Each scene shows the same named points in several views. A view is turned or mirrored, shifted and resized as a whole, has a little noise and may leave points out.

Scene 1
View 1
Z718: -3 -7 4 0 1 10 -11 -6 -8 3 -13 2 -2 -3 7 -5 -11 3 -3 -5 -4 -11 8 0 7 -6
 7 6 5
Z334: -3 4 4 -3 2 7 -2 7 -1 9 0 -6 1 -1 0 -9 1 -13 -7 4 -4 -3 13 0 -6 8 5 -2
 -5
Z49: -3 -6 7 -4 3 14 -6 -4 -8 4 -3 -1 -7 -3 2 -7 -3 -1 -1 -6 -7 -13 6 -2 3 -3
 9 7 2
Z593: -1 8 6 -4 0 6 -4 8 -2 10 0 -5 3 -1 1 -12 -3 -15 -7 8 -1 -2 11 1 -3 12 3
 -1 -3
Z497: -3 -5 6 -3 2 13 -7 -4 -8 5 -5 0 -6 -3 3 -7 -6 0 -2 -5 -6 -11 6 -2 5 -3 8
 7 3
Z246: -1 0 6 -3 1 9 -7 0 -7 6 -4 -2 -1 -2 3 -9 -6 -6 -4 1 -3 -8 7 0 3 3 5 4 1
Z293: -1 2 5 -3 1 8 -7 3 -4 7 -4 -2 1 -2 3 -9 -6 -8 -5 4 -3 -6 9 1 1 5 4 2 0
Z587: -1 -2 3 0 -1 6 -13 -3 -6 5 -15 3 6 -2 8 -7 -15 -1 -6 3 1 -6 9 3 8 -1 2 4
 6
Z913: -5 -3 1 0 1 8 -8 -3 -3 5 -12 -3 0 -3 6 -5 -8 -1 -5 -3 -3 -6 14 0 2 -3 6
 1 1
Z226: -1 8 7 -5 1 7 0 11 -1 11 5 -7 2 0 -2 -12 3 -18 -6 8 -3 -1 11 0 -7 14 4
 -3 -6
Z851: -7 6 3 -2 2 7 1 10 3 10 2 -11 0 0 -1 -8 8 -15 -8 2 -5 2 19 -1 -13 9 6 -8
 -10
Z385: -4 -10 4 -2 3 15 -10 -10 -10 2 -10 2 -7 -4 6 -5 -9 7 0 -9 -6 -15 6 -2 9
 -11 9 9 6
Z439: -3 0 0 2 0 4 -11 -1 -1 5 -17 -1 6 -2 9 -5 -12 -1 -8 2 1 -2 15 2 3 -1 2 0
 2
Z145: 5 12 10 -7 -2 5 -4 13 -4 11 4 -2 8 0 0 -16 -5 -22 -6 19 3 -2 5 3 0 20 -1
 1 -1
Z232: 4 8 7 -4 -2 4 -8 8 -4 9 -4 0 9 -1 4 -13 -10 -15 -7 14 4 -2 7 4 3 14 -1 2
 2
Z122: -5 -1 2 -1 2 8 -6 1 -2 6 -7 -5 -1 -2 4 -6 -4 -4 -6 -2 -3 -5 14 -1 -2 1 6
 -1 -2
View 2
Z718: -8 -4 9 -10 6 -7 0 -3 -3 -12 5 5 -4 -9 -9 8 -8 7 -6 8 -6 3 3 -5 8 -1 1 0
 6
Z334: 2 -5 2 7 9 -6 8 4 4 -8 2 1 -10 -1 -8 -3 -11 -6 -2 -3 -4 3 -8 3 -8 -4 -1
 0 1
Z145: 1 -14 -4 10 2 -11 9 8 0 0 -3 -1 -10 -6 -9 -7 -17 -11 -4 3 -1 9 1 15 -15
 -14 -2 1 -8
Z226: 4 -5 0 9 7 -7 10 6 3 -6 1 -1 -12 0 -7 -7 -12 -11 -3 -3 -3 5 -8 9 -14 -8
 0 0 -3
Z293: -3 -7 4 0 6 -8 6 2 0 -8 3 2 -8 -6 -9 1 -10 -1 -4 3 -5 4 -1 2 -3 -5 0 0 1
Z49: -4 1 9 -10 6 -5 3 -1 -5 -14 6 3 -5 -4 -5 6 -4 3 -7 4 -7 1 -3 0 0 1 6 -4
 4
Z232: -3 -15 -2 6 4 -10 7 5 1 -1 -1 1 -9 -9 -11 -3 -17 -6 -3 6 -1 9 4 8 -7 -12
 -4 4 -5
Z439: -5 -11 4 1 10 -9 3 0 5 -8 2 5 -8 -10 -15 4 -14 5 -1 5 -4 5 3 -8 8 -3 -6
 5 6
Z497: -5 -1 8 -9 6 -7 2 -1 -5 -12 6 3 -4 -6 -6 6 -5 4 -7 5 -7 2 -1 -1 2 0 5 -3
 4
Z246: -4 -5 5 -3 5 -8 4 1 -2 -9 3 2 -7 -6 -8 2 -9 0 -5 4 -5 3 -1 2 -2 -4 2 -1
 1
Z593: 1 -8 0 7 7 -8 8 5 3 -5 0 1 -11 -3 -9 -5 -13 -7 -3 0 -3 6 -4 5 -9 -7 -2 1
 -2
Z913: -4 -5 7 -3 9 -7 3 -1 2 -11 4 4 -7 -7 -12 4 -9 4 -3 3 -5 3 -1 -7 6 -1 -1
 2 7
View 3
Z122: 7 -8 -6 1 11 14 15 11 7 -2 3 -5 -7 -19 3 0 -5 2 -17 8 -2 -20 -5 4 1 10 1
 -7 -15
Z385: 0 -3 -16 -11 17 4 4 5 14 -5 -3 -17 -8 -30 -3 14 -11 3 -30 -3 -2 -27 -1
 25 -11 2 15 -17 -13
Z439: 2 -4 2 4 8 20 16 6 14 -3 14 -6 -5 -19 1 -7 -6 -1 -24 2 -8 -13 -9 3 -1 12
 8 -2 -15
Z851: 15 -14 -2 8 6 10 19 19 -7 2 -2 9 -10 -10 5 -8 5 3 5 26 3 -22 -5 -12 13
 11 -22 -1 -12
Z226: 6 -8 5 3 2 -2 9 10 -4 2 -1 13 -11 -11 -8 -11 10 -1 6 23 3 -21 -7 -14 3 4
 -20 2 -10
Z293: 2 -3 0 -1 7 3 8 6 6 -1 4 1 -9 -18 -7 -4 1 -1 -12 9 -2 -20 -6 1 -3 6 -2
 -4 -12
Z587: -3 1 3 -1 7 10 8 0 17 -4 12 -6 -5 -21 -7 -3 -4 -3 -27 -2 -7 -15 -9 8 -9
 8 12 -3 -12
Z246: 1 -3 -3 -3 8 0 6 5 7 -1 0 -1 -9 -20 -8 0 0 -1 -13 8 -1 -22 -5 4 -6 4 -1
 -5 -10
Z49: 2 -5 -12 -8 14 -2 3 8 6 -3 -7 -9 -10 -25 -6 10 -4 3 -17 6 2 -29 -1 15 -6
 1 2 -15 -12
Z913: 5 -6 -7 0 11 13 13 10 11 -3 5 -7 -6 -20 2 0 -7 1 -21 4 -4 -20 -5 9 -2 10
 6 -7 -15
Z718: 0 -2 -10 -8 14 5 5 4 14 -5 1 -14 -7 -27 -4 8 -8 1 -29 -3 -4 -23 -3 19
 -10 4 13 -14 -12
Z232: -4 1 15 2 -1 0 6 -1 8 0 13 10 -8 -12 -16 -16 8 -6 -7 9 -3 -14 -10 -12 -6
 6 -4 7 -10
Z593: 4 -5 7 3 3 1 9 7 2 1 5 9 -9 -13 -8 -10 7 -2 -1 16 0 -18 -8 -11 1 7 -12 2
 -10
Z497: 1 -4 -11 -7 13 1 4 6 9 -3 -3 -9 -10 -24 -5 7 -4 3 -19 4 0 -25 -1 14 -8 3
 5 -12 -11
View 4
Z593: 19 7 14 -3 -7 5 9 5 -3 -11 -13 17 -7 -11 13 15 -5 3 -1 2 -20 -4 2 -8 -5
 -2 13 -14 5
Z913: 7 15 14 -16 -2 -14 1 7 10 -6 -19 7 6 -6 11 4 1 12 -6 3 -19 13 3 1 -6 9 8
 4 9
Z385: -1 22 6 -18 4 -15 4 1 5 4 -23 -5 9 3 13 -1 7 9 -14 -2 -10 24 3 15 8 20 6
 17 10
Z851: 16 11 24 -2 -15 1 6 3 -4 -16 -11 15 6 -18 7 17 -2 0 4 16 -27 -5 3 -27 -7
 -6 19 -9 -2
Z718: 4 18 7 -17 2 -15 2 5 9 0 -22 2 5 -1 13 3 3 12 -11 -3 -14 19 3 12 1 15 6
 8 11
Z587: 10 11 8 -16 3 -12 1 11 14 -4 -22 10 -5 -3 14 3 -3 16 -9 -7 -17 12 1 14
 -8 11 3 -3 14
Z226: 21 7 15 1 -10 10 12 2 -9 -13 -11 17 -5 -13 13 18 -4 -2 1 6 -20 -9 2 -15
 -2 -3 17 -15 1
Z232: 23 2 10 -4 -1 6 10 10 3 -11 -15 22 -17 -8 18 14 -8 8 -4 -8 -18 -5 2 4 -8
 1 8 -19 12
Z145: 27 1 9 3 -5 16 14 7 -9 -13 -11 24 -21 -10 19 19 -10 2 -1 -5 -17 -13 1 -2
 -5 -5 13 -25 9
Z497: 5 19 8 -13 -1 -7 6 0 0 -1 -20 0 6 -1 14 5 4 5 -10 0 -12 15 2 6 8 14 9 8
 6
Z334: 16 11 17 -5 -9 2 7 3 -3 -11 -13 12 1 -12 11 15 -3 2 -1 7 -21 -2 2 -12 -4
 0 15 -8 3
Z246: 12 13 7 -7 -2 0 9 2 -4 -4 -17 7 -3 -3 15 10 0 4 -8 -2 -12 6 2 5 4 9 11
 -3 7
Z122: 9 14 15 -11 -6 -9 3 6 4 -8 -16 8 6 -9 10 8 0 8 -4 6 -21 8 2 -5 -4 6 11 0
 5

In a view up to two points have been moved. Name them for each view, in the order of its rows, or write -.
view 1 => -
view 2 => -
view 3 => Z122, Z718
view 4 => Z246

Scene 2
View 1
Z756: -8 3 -3 0 -11 -4 -9 -4 1 11 1 -6 6 2 -7 -8 3 -3 -7 0 0 -3 0 2 -5 9 3 -2
 4
Z920: -6 4 -3 2 -3 -3 -8 -1 2 18 -7 -1 -7 5 -7 -11 -2 -1 0 -2 0 2 -1 12 -3 8 6
 1 4
Z577: -7 4 -4 1 -7 -2 -12 -5 0 9 -1 -4 3 2 -9 -6 4 -1 -6 3 6 1 0 1 -1 9 4 2 1
Z953: -4 4 -4 4 3 -1 -12 -4 1 15 -7 2 -10 5 -8 -9 -1 1 0 2 5 5 -1 12 0 8 5 5 0
Z167: -15 -2 -3 -15 -29 -7 4 2 6 5 8 -15 22 1 -5 -3 3 -11 -13 -14 -9 -9 -3 -7
 -17 10 -4 -16 4
Z916: -8 2 -5 -4 -5 0 -10 -3 3 5 -3 0 0 4 -9 -3 3 -1 -5 -1 9 4 -1 2 -2 10 1 2
 -3
Z207: -10 0 -4 -9 -10 -3 -3 1 5 9 -4 -3 2 5 -7 -5 0 -5 -5 -8 1 2 -3 4 -8 10 -1
 -4 0
Z349: -17 -5 -4 -23 -32 -6 7 4 8 -2 7 -14 25 1 -5 1 4 -13 -14 -19 -8 -6 -5 -11
 -19 11 -8 -18 0
Z895: -11 -1 -6 -13 -10 -1 -5 0 6 2 -3 -1 4 4 -8 -1 2 -4 -6 -7 7 5 -2 -1 -7 11
 -2 -3 -4
Z462: -1 8 -4 13 6 -1 -18 -8 -2 18 -7 2 -11 4 -9 -12 1 4 -1 11 8 4 1 12 5 7 10
 10 3
Z964: -12 -1 -8 -15 -14 1 -9 -4 5 -9 5 -3 15 0 -11 5 8 -5 -13 -3 14 4 -1 -14
 -5 13 -4 -2 -8
Z663: -4 4 -7 3 4 2 -17 -8 1 5 -5 3 -5 3 -11 -4 4 2 -4 8 16 8 1 3 5 9 5 10 -5
View 2
Z964: 3 -6 11 -3 0 -6 -11 -22 -2 -10 2 -3 -1 14 -8 -19 -4 2 -13 -10 4 -12 -4
 -8 -6 -10 -9 7 7
Z207: -3 11 6 -6 8 -9 -11 -9 -3 -6 6 -1 3 10 -2 5 -15 -4 -5 5 1 -5 4 -1 1 -4 4
 13 1
Z953: -15 18 -5 -15 4 -6 -7 4 -1 -11 7 3 6 2 -5 11 -14 -2 -9 24 14 0 -3 0 0 -2
 3 -1 -4
Z349: 21 -2 20 2 11 -14 -10 -28 -5 0 5 -13 -3 23 1 -5 -12 -2 2 -28 -18 -13 13
 -1 1 -7 4 33 7
Z663: -16 10 -5 -13 -1 -4 -6 -1 0 -14 4 4 5 3 -10 -3 -6 2 -15 20 19 -4 -10 -4
 -5 -5 -6 -10 -1
Z895: -5 5 8 -6 5 -8 -14 -13 -3 -7 5 1 2 9 -3 -3 -13 -3 -11 2 2 -8 1 -5 -2 -7
 -2 12 4
Z920: -10 21 -6 -14 6 -8 -5 5 0 -10 7 0 6 5 -5 14 -14 -2 -5 20 10 0 1 3 2 -1 5
 2 -4
Z167: 21 3 13 -1 10 -15 -6 -21 -4 -3 4 -15 -3 21 -1 1 -10 -1 6 -22 -13 -9 13 4
 3 -4 8 28 4
Z756: 2 13 -1 -10 5 -9 -2 -4 0 -10 5 -7 2 11 -7 6 -7 2 -1 4 6 -4 2 4 1 -2 3 6
 -1
Z462: -16 23 -14 -18 2 -5 0 11 1 -15 6 2 6 1 -10 12 -8 2 -8 30 22 2 -6 3 0 -1
 1 -12 -8
View 3
Z756: -22 -14 6 0 -1 4 -15 -3 5 4 2 -4 6 5 -16 5 -9 12 1 1 -8 -14 -5 -9 16 -6
 -5 1 2
Z167: -21 -11 18 -2 18 7 -23 -21 9 -13 28 -15 -2 10 -5 2 -5 2 -14 -2 -6 -21 -7
 -28 -11 -7 -8 -17 3
Z953: -20 -9 -2 10 -15 6 -8 17 -4 12 -7 8 3 -3 -20 12 -5 17 13 1 -11 -15 -12 0
 33 -4 -5 15 -4
Z577: -18 -6 0 -1 -6 4 -12 8 0 10 -3 -4 2 -1 -13 2 -7 13 7 0 -15 -13 -6 0 16
 -1 -4 3 -2
Z964: -8 9 1 -7 8 4 -16 7 -4 2 14 -16 -18 -7 3 -6 0 5 5 -2 -27 -18 -8 -8 -12 5
 -3 -11 -8
Z895: -14 1 4 6 1 7 -14 8 -5 2 14 -3 -10 -4 -7 7 2 9 5 -1 -18 -19 -14 -13 6 0
 -7 -1 -5
Z462: -20 -11 -5 1 -17 1 -7 16 -1 20 -20 4 10 -2 -20 4 -11 19 16 2 -13 -8 -6
 11 37 -2 -1 15 -1
Z349: -18 -5 18 0 22 8 -24 -21 6 -16 37 -17 -10 8 0 2 0 0 -16 -4 -10 -24 -9
 -33 -20 -6 -8 -20 2
Z920: -22 -13 2 9 -12 6 -10 9 -1 10 -6 6 7 1 -21 13 -7 16 9 1 -9 -13 -10 -2 31
 -5 -6 12 0
Z916: -16 -2 0 3 -6 5 -11 12 -4 8 2 -1 -5 -4 -10 5 -2 12 10 -1 -18 -15 -10 -4
 15 0 -4 4 -4
Z207: -19 -6 6 8 -1 8 -14 3 -2 1 13 0 -3 1 -12 11 -1 10 1 -1 -12 -18 -13 -15
 12 -4 -7 1 -2
View 4
Z462: -14 -20 26 -3 -1 0 -8 1 2 -16 5 8 -19 -8 2 -13 3 -7 -9 -8 21 -7 2 -7 5 4
 -3 -2 6
Z663: -14 -14 25 -3 2 -2 -2 1 4 -11 3 2 -8 -1 3 -10 -2 -3 -7 -10 5 -7 12 -3 4
 8 0 -4 4
Z207: 1 -11 12 0 2 2 5 -1 -4 -7 -2 -13 1 1 9 -13 1 0 -3 10 5 7 3 -6 8 5 -3 -3
 -10
Z349: 15 2 0 9 2 2 15 -2 -5 7 -2 -29 14 20 15 -10 0 1 5 34 -6 16 8 -7 4 -1 -7
 -12 -25
Z756: -2 -11 15 2 -1 1 0 1 -2 -6 4 -6 -6 6 7 -11 2 -5 -3 13 11 2 3 -8 4 0 -5
 -8 -7
Z953: -9 -17 22 -5 0 2 -3 1 -1 -15 1 0 -10 -8 6 -14 3 -3 -7 -3 15 0 1 -5 8 6
 -1 1 1
Z920: -5 -17 19 -3 -1 2 -3 1 -2 -14 2 -2 -12 -7 6 -14 4 -4 -6 2 19 1 -2 -7 8 4
 -4 -1 -1
Z895: -1 -8 14 0 4 1 6 -1 -1 -6 -2 -13 4 4 9 -12 -2 1 -2 6 -2 5 10 -4 6 8 -1
 -4 -9
Z577: -6 -12 18 1 0 -1 -1 1 1 -7 4 -4 -7 5 5 -10 1 -5 -5 5 9 -2 7 -7 3 2 -4 -7
 -3
Z916: -6 -11 19 0 2 0 1 0 1 -8 1 -6 -3 2 7 -12 -1 -2 -5 1 4 0 8 -4 5 6 -2 -4
 -4
Z964: -3 -2 15 4 5 -3 8 -1 4 2 1 -14 9 18 8 -6 -6 0 0 7 -13 -1 21 -3 0 6 -2
 -11 -9

In a view up to two points have been moved. Name them for each view, in the order of its rows, or write -.
view 1 => Z920
view 2 => -
view 3 => Z756, Z462
view 4 => -

Scene 3
View 1
Z956: -2 4 -8 1 2 10 -1 5 2 2 -2 -5 -5 -4 -2 -7 -5 3 -4 10 -10 4 13 2 0 -3 1
 12 12
Z475: 3 10 4 0 8 -3 -2 -1 -8 7 -2 8 7 4 -7 -11 -5 -9 5 5 -9 13 -2 3 2 4 -6 2
 11
Z68: 3 9 11 4 4 -5 -3 -3 -12 9 3 9 11 8 -7 -19 -8 -14 9 1 -10 14 -5 8 2 5 -7
 -4 14
Z61: -5 2 -5 5 -4 14 -3 6 2 2 3 -7 -6 -4 -1 -15 -6 5 -4 8 -9 2 16 5 0 -5 1 10
 17
Z405: 1 5 4 4 4 -1 -2 0 -7 4 1 4 5 4 -4 -12 -7 -7 4 2 -10 9 1 6 0 0 -2 3 11
Z543: -4 -1 2 8 -4 7 -3 1 -5 3 8 -3 1 1 -1 -19 -9 -2 0 0 -12 4 9 11 -1 -4 1 5
 16
Z729: 0 5 -2 2 5 3 -1 2 -2 3 0 1 1 1 -3 -9 -6 -3 1 6 -10 7 5 4 0 0 -1 7 11
Z683: 0 2 2 6 4 0 -2 0 -5 3 2 1 3 3 -2 -10 -8 -5 2 1 -12 7 3 7 -1 -1 0 5 10
Z60: -1 -2 -8 4 8 0 1 1 1 -3 -1 -5 0 2 1 4 -7 1 -3 -1 -13 2 5 6 -4 -4 7 13 1
Z125: 4 9 2 -1 9 -4 -1 -1 -5 5 -4 6 6 4 -6 -6 -4 -8 4 5 -9 12 -2 2 1 4 -4 4 8
Z331: 0 14 1 -3 1 11 -4 5 -2 11 -3 4 -1 -4 -10 -19 -1 -3 1 16 -6 13 10 -2 5 2
 -10 5 21
Z171: -1 -1 -5 5 6 2 1 2 0 -3 0 -5 0 2 1 0 -7 0 -2 0 -13 2 6 6 -3 -4 6 11 3
Z317: 2 5 -14 -4 14 2 2 4 5 -1 -10 -3 -4 -2 -2 10 -1 4 -5 9 -9 4 7 -3 -1 -1 3
 17 1
View 2
Z171: 2 -5 -7 6 -2 4 -13 -5 8 8 5 -7 -10 -10 3 8 -6 -15 -8 -5 3 3 11 -3 -6 9 8
 7 -1
Z60: 2 -3 -6 10 -5 4 -17 -7 12 9 8 -10 -10 -15 3 6 -8 -15 -8 -3 5 8 14 -6 -4
 11 12 8 -3
Z729: -3 -10 1 -4 9 0 2 -11 -3 -1 1 -4 -14 6 7 11 -13 -16 -4 -11 1 -3 0 -2 -13
 12 0 5 0
Z331: -9 -13 3 -13 29 -10 28 -14 -21 -17 1 -8 -21 19 13 9 -10 -14 1 -14 -7 -13
 -13 -5 -14 6 -12 -3 4
Z61: 0 -10 -18 -4 20 0 5 0 -9 2 -4 -12 -12 1 11 10 13 -8 -1 -5 -15 -11 3 9 -4
 -6 0 2 5
Z405: -2 -11 8 -8 6 6 1 -14 -1 -1 -4 6 -16 13 2 18 -20 -18 -4 -16 5 -5 -2 0
 -20 17 -3 10 -1
Z68: -4 -15 22 -18 5 9 4 -20 -3 -3 -13 20 -18 28 2 26 -32 -22 -3 -23 8 -10
 -11 1 -31 25 -10 15 -3
Z475: -6 -11 15 -9 7 0 7 -20 -5 -7 0 7 -19 17 5 15 -30 -21 -5 -18 10 -4 -7 -8
 -21 21 -6 7 -2
Z956: -2 -8 -12 0 15 -5 6 -4 -6 -3 5 -15 -14 -3 10 5 3 -12 -3 -4 -7 -3 4 -1 -2
 0 3 0 2
Z317: -4 -2 -3 12 2 -9 -3 -9 5 -4 22 -19 -16 -17 7 -5 -15 -17 -9 -2 9 13 11
 -21 0 12 10 -1 -3
View 3
Z956: 4 -2 0 -18 -9 10 -11 6 9 -6 0 10 -5 -2 -12 5 -12 -3 -14 12 -8 -9 5 -8 -5
 8 13 11 -4
Z125: 12 -2 4 -11 11 3 -14 1 -3 -9 -17 8 4 -1 2 5 -23 -2 23 13 8 -15 12 -1 -8
 13 4 4 2
Z475: 13 -2 6 -13 12 0 -13 3 -1 -11 -21 10 12 -1 2 5 -24 -2 26 15 7 -15 6 0 -8
 9 2 7 5
Z543: 6 1 6 -17 5 7 2 10 12 -13 -7 10 8 6 -9 0 -7 -5 0 7 -4 -2 -6 -12 -2 -7 5
 22 17
Z331: 10 -4 3 -25 -8 0 -21 12 13 -8 -20 17 20 -9 -7 10 -26 8 3 22 -9 -22 -9 -2
 -11 7 10 9 -7
Z60: 4 -1 0 -6 4 14 -4 -3 -2 -7 7 2 -22 5 -7 1 -6 -14 -3 3 4 -1 23 -10 -4 11
 10 7 3
Z317: 5 -4 -5 -9 -4 12 -16 -4 -5 -2 4 3 -23 -3 -5 6 -16 -9 -3 10 5 -10 29 -5
 -7 23 14 -2 -12
Z405: 11 -1 6 -13 12 4 -6 5 2 -11 -16 9 8 2 -2 3 -16 -4 19 11 5 -9 5 -5 -6 4 3
 11 10
Z171: 4 1 1 -8 5 12 -3 0 1 -7 4 4 -15 5 -6 1 -7 -11 -3 4 3 -2 18 -10 -3 8 8 9
 5
Z683: 9 0 6 -12 10 3 -5 4 2 -11 -13 9 6 3 -2 2 -15 -5 15 10 4 -8 4 -6 -6 3 3
 13 10
Z68: 15 -1 10 -13 22 -3 -5 6 1 -15 -30 10 21 3 5 2 -23 -1 37 13 9 -13 -2 -1
 -6 -1 -4 12 17
Z729: 8 -2 3 -14 4 6 -10 5 4 -9 -8 9 1 0 -4 3 -15 -4 6 10 0 -10 8 -6 -6 7 7 10
 3
Z61: 4 -1 2 -21 -11 11 -5 10 16 -9 2 11 1 0 -15 4 -8 -2 -19 10 -13 -6 -5 -13
 -4 0 13 19 2
View 4
Z68: 1 -18 23 -9 2 -8 -1 15 -1 8 15 2 -12 7 16 26 -13 16 0 23 30 2 21 13 5 11
 0 -12 -11
Z405: -2 -11 17 -3 5 -2 2 8 2 6 9 4 -8 5 10 17 -5 7 1 15 18 0 15 13 3 7 -2 -8
 -7
Z61: -8 4 6 9 9 0 -5 5 4 18 0 12 0 6 -4 -4 2 3 6 5 15 0 7 15 0 -1 -10 10 2
Z60: -7 -4 8 3 9 5 8 -3 9 -6 -1 0 -4 -2 4 8 9 -10 3 6 -3 -4 6 11 3 5 -3 -9 -7
Z171: -6 -4 10 3 8 3 4 -1 7 -2 1 1 -4 -2 3 7 7 -6 3 7 2 -3 6 12 3 4 -3 -6 -6
Z475: -4 -16 15 -7 1 0 6 13 -2 7 11 4 -8 10 15 22 -8 6 -2 15 21 0 23 13 3 8 -4
 -11 -9
Z125: -5 -14 12 -8 1 3 11 11 -1 4 9 3 -7 8 15 22 -5 1 -2 12 15 -2 22 12 1 7 -3
 -12 -9
Z683: -3 -10 16 -2 5 -3 0 8 3 6 8 3 -8 4 9 15 -4 6 3 14 18 0 14 13 4 7 -3 -7
 -6
Z317: -12 -6 -1 -2 3 11 18 2 3 -1 0 4 -1 6 8 9 7 -16 -2 -2 -5 -5 16 10 -1 2 -6
 -10 -6
Z543: -2 -2 17 6 11 -6 -9 5 6 11 5 6 -5 1 1 6 -2 11 8 16 21 1 5 15 5 5 -3 3 -3
Z331: -9 -6 5 -3 -1 2 3 17 -6 26 8 16 -3 19 8 10 -11 8 -2 7 27 1 25 15 -3 1
 -12 4 0
View 5
Z683: 0 3 4 15 1 -10 -18 -9 1 5 5 -2 -11 -3 -3 -6 -6 0 0 -1 4 -1 3 0 4 -4 5 -2
 -9
Z956: -6 3 -12 12 10 -7 -21 -4 9 13 -1 -10 -19 -16 2 0 10 -6 8 4 4 3 7 -5 0 11
 0 -4 -2
Z171: 0 -1 -4 8 8 -2 -9 -4 -1 9 0 -8 -9 -8 3 3 8 -1 6 1 -1 -2 8 8 1 2 -5 0 2
Z475: -3 7 9 21 -4 -16 -19 -5 -3 4 13 -5 -12 -1 -2 -14 -9 3 -2 -1 6 -1 -6 -9 0
 -7 6 0 -9
Z405: -1 4 5 15 -2 -12 -19 -8 0 5 8 -2 -11 -2 -4 -7 -7 1 -1 -1 4 0 1 -3 3 -4 5
 -2 -10
Z125: -3 7 7 20 -3 -14 -15 -2 -5 4 12 -7 -11 -3 1 -11 -3 4 -1 -1 4 -2 -6 -7 -2
 -7 3 1 -4
Z317: -6 3 -6 13 9 -4 -7 7 -5 11 6 -19 -12 -14 11 0 17 -1 8 1 -1 -1 -3 -4 -8 4
 -9 3 10
Z729: -2 4 -2 15 3 -10 -18 -5 2 8 5 -7 -14 -7 -1 -5 1 -1 3 1 4 1 2 -4 1 2 3 -2
 -6
Z543: 3 0 -3 9 5 -6 -23 -16 9 9 -2 2 -15 -5 -8 -2 -5 -3 3 1 5 3 15 5 10 3 5 -7
 -14
Z331: -10 9 -4 23 1 -19 -33 -5 14 10 7 -7 -25 -14 -3 -15 -2 -5 2 4 12 8 -1 -23
 -1 7 11 -6 -14
Z60: 0 -1 -5 6 9 0 -6 -2 -5 9 0 -10 -8 -8 6 6 12 0 6 0 -3 -3 7 9 -1 2 -8 2 5
Z61: -3 1 -14 9 11 -6 -26 -11 15 14 -6 -5 -21 -15 -3 0 6 -9 9 4 6 7 16 -2 6
 13 3 -8 -9

In a view up to two points have been moved. Name them for each view, in the order of its rows, or write -.
view 1 => Z683, Z317
view 2 => -
view 3 => -
view 4 => -
view 5 => -
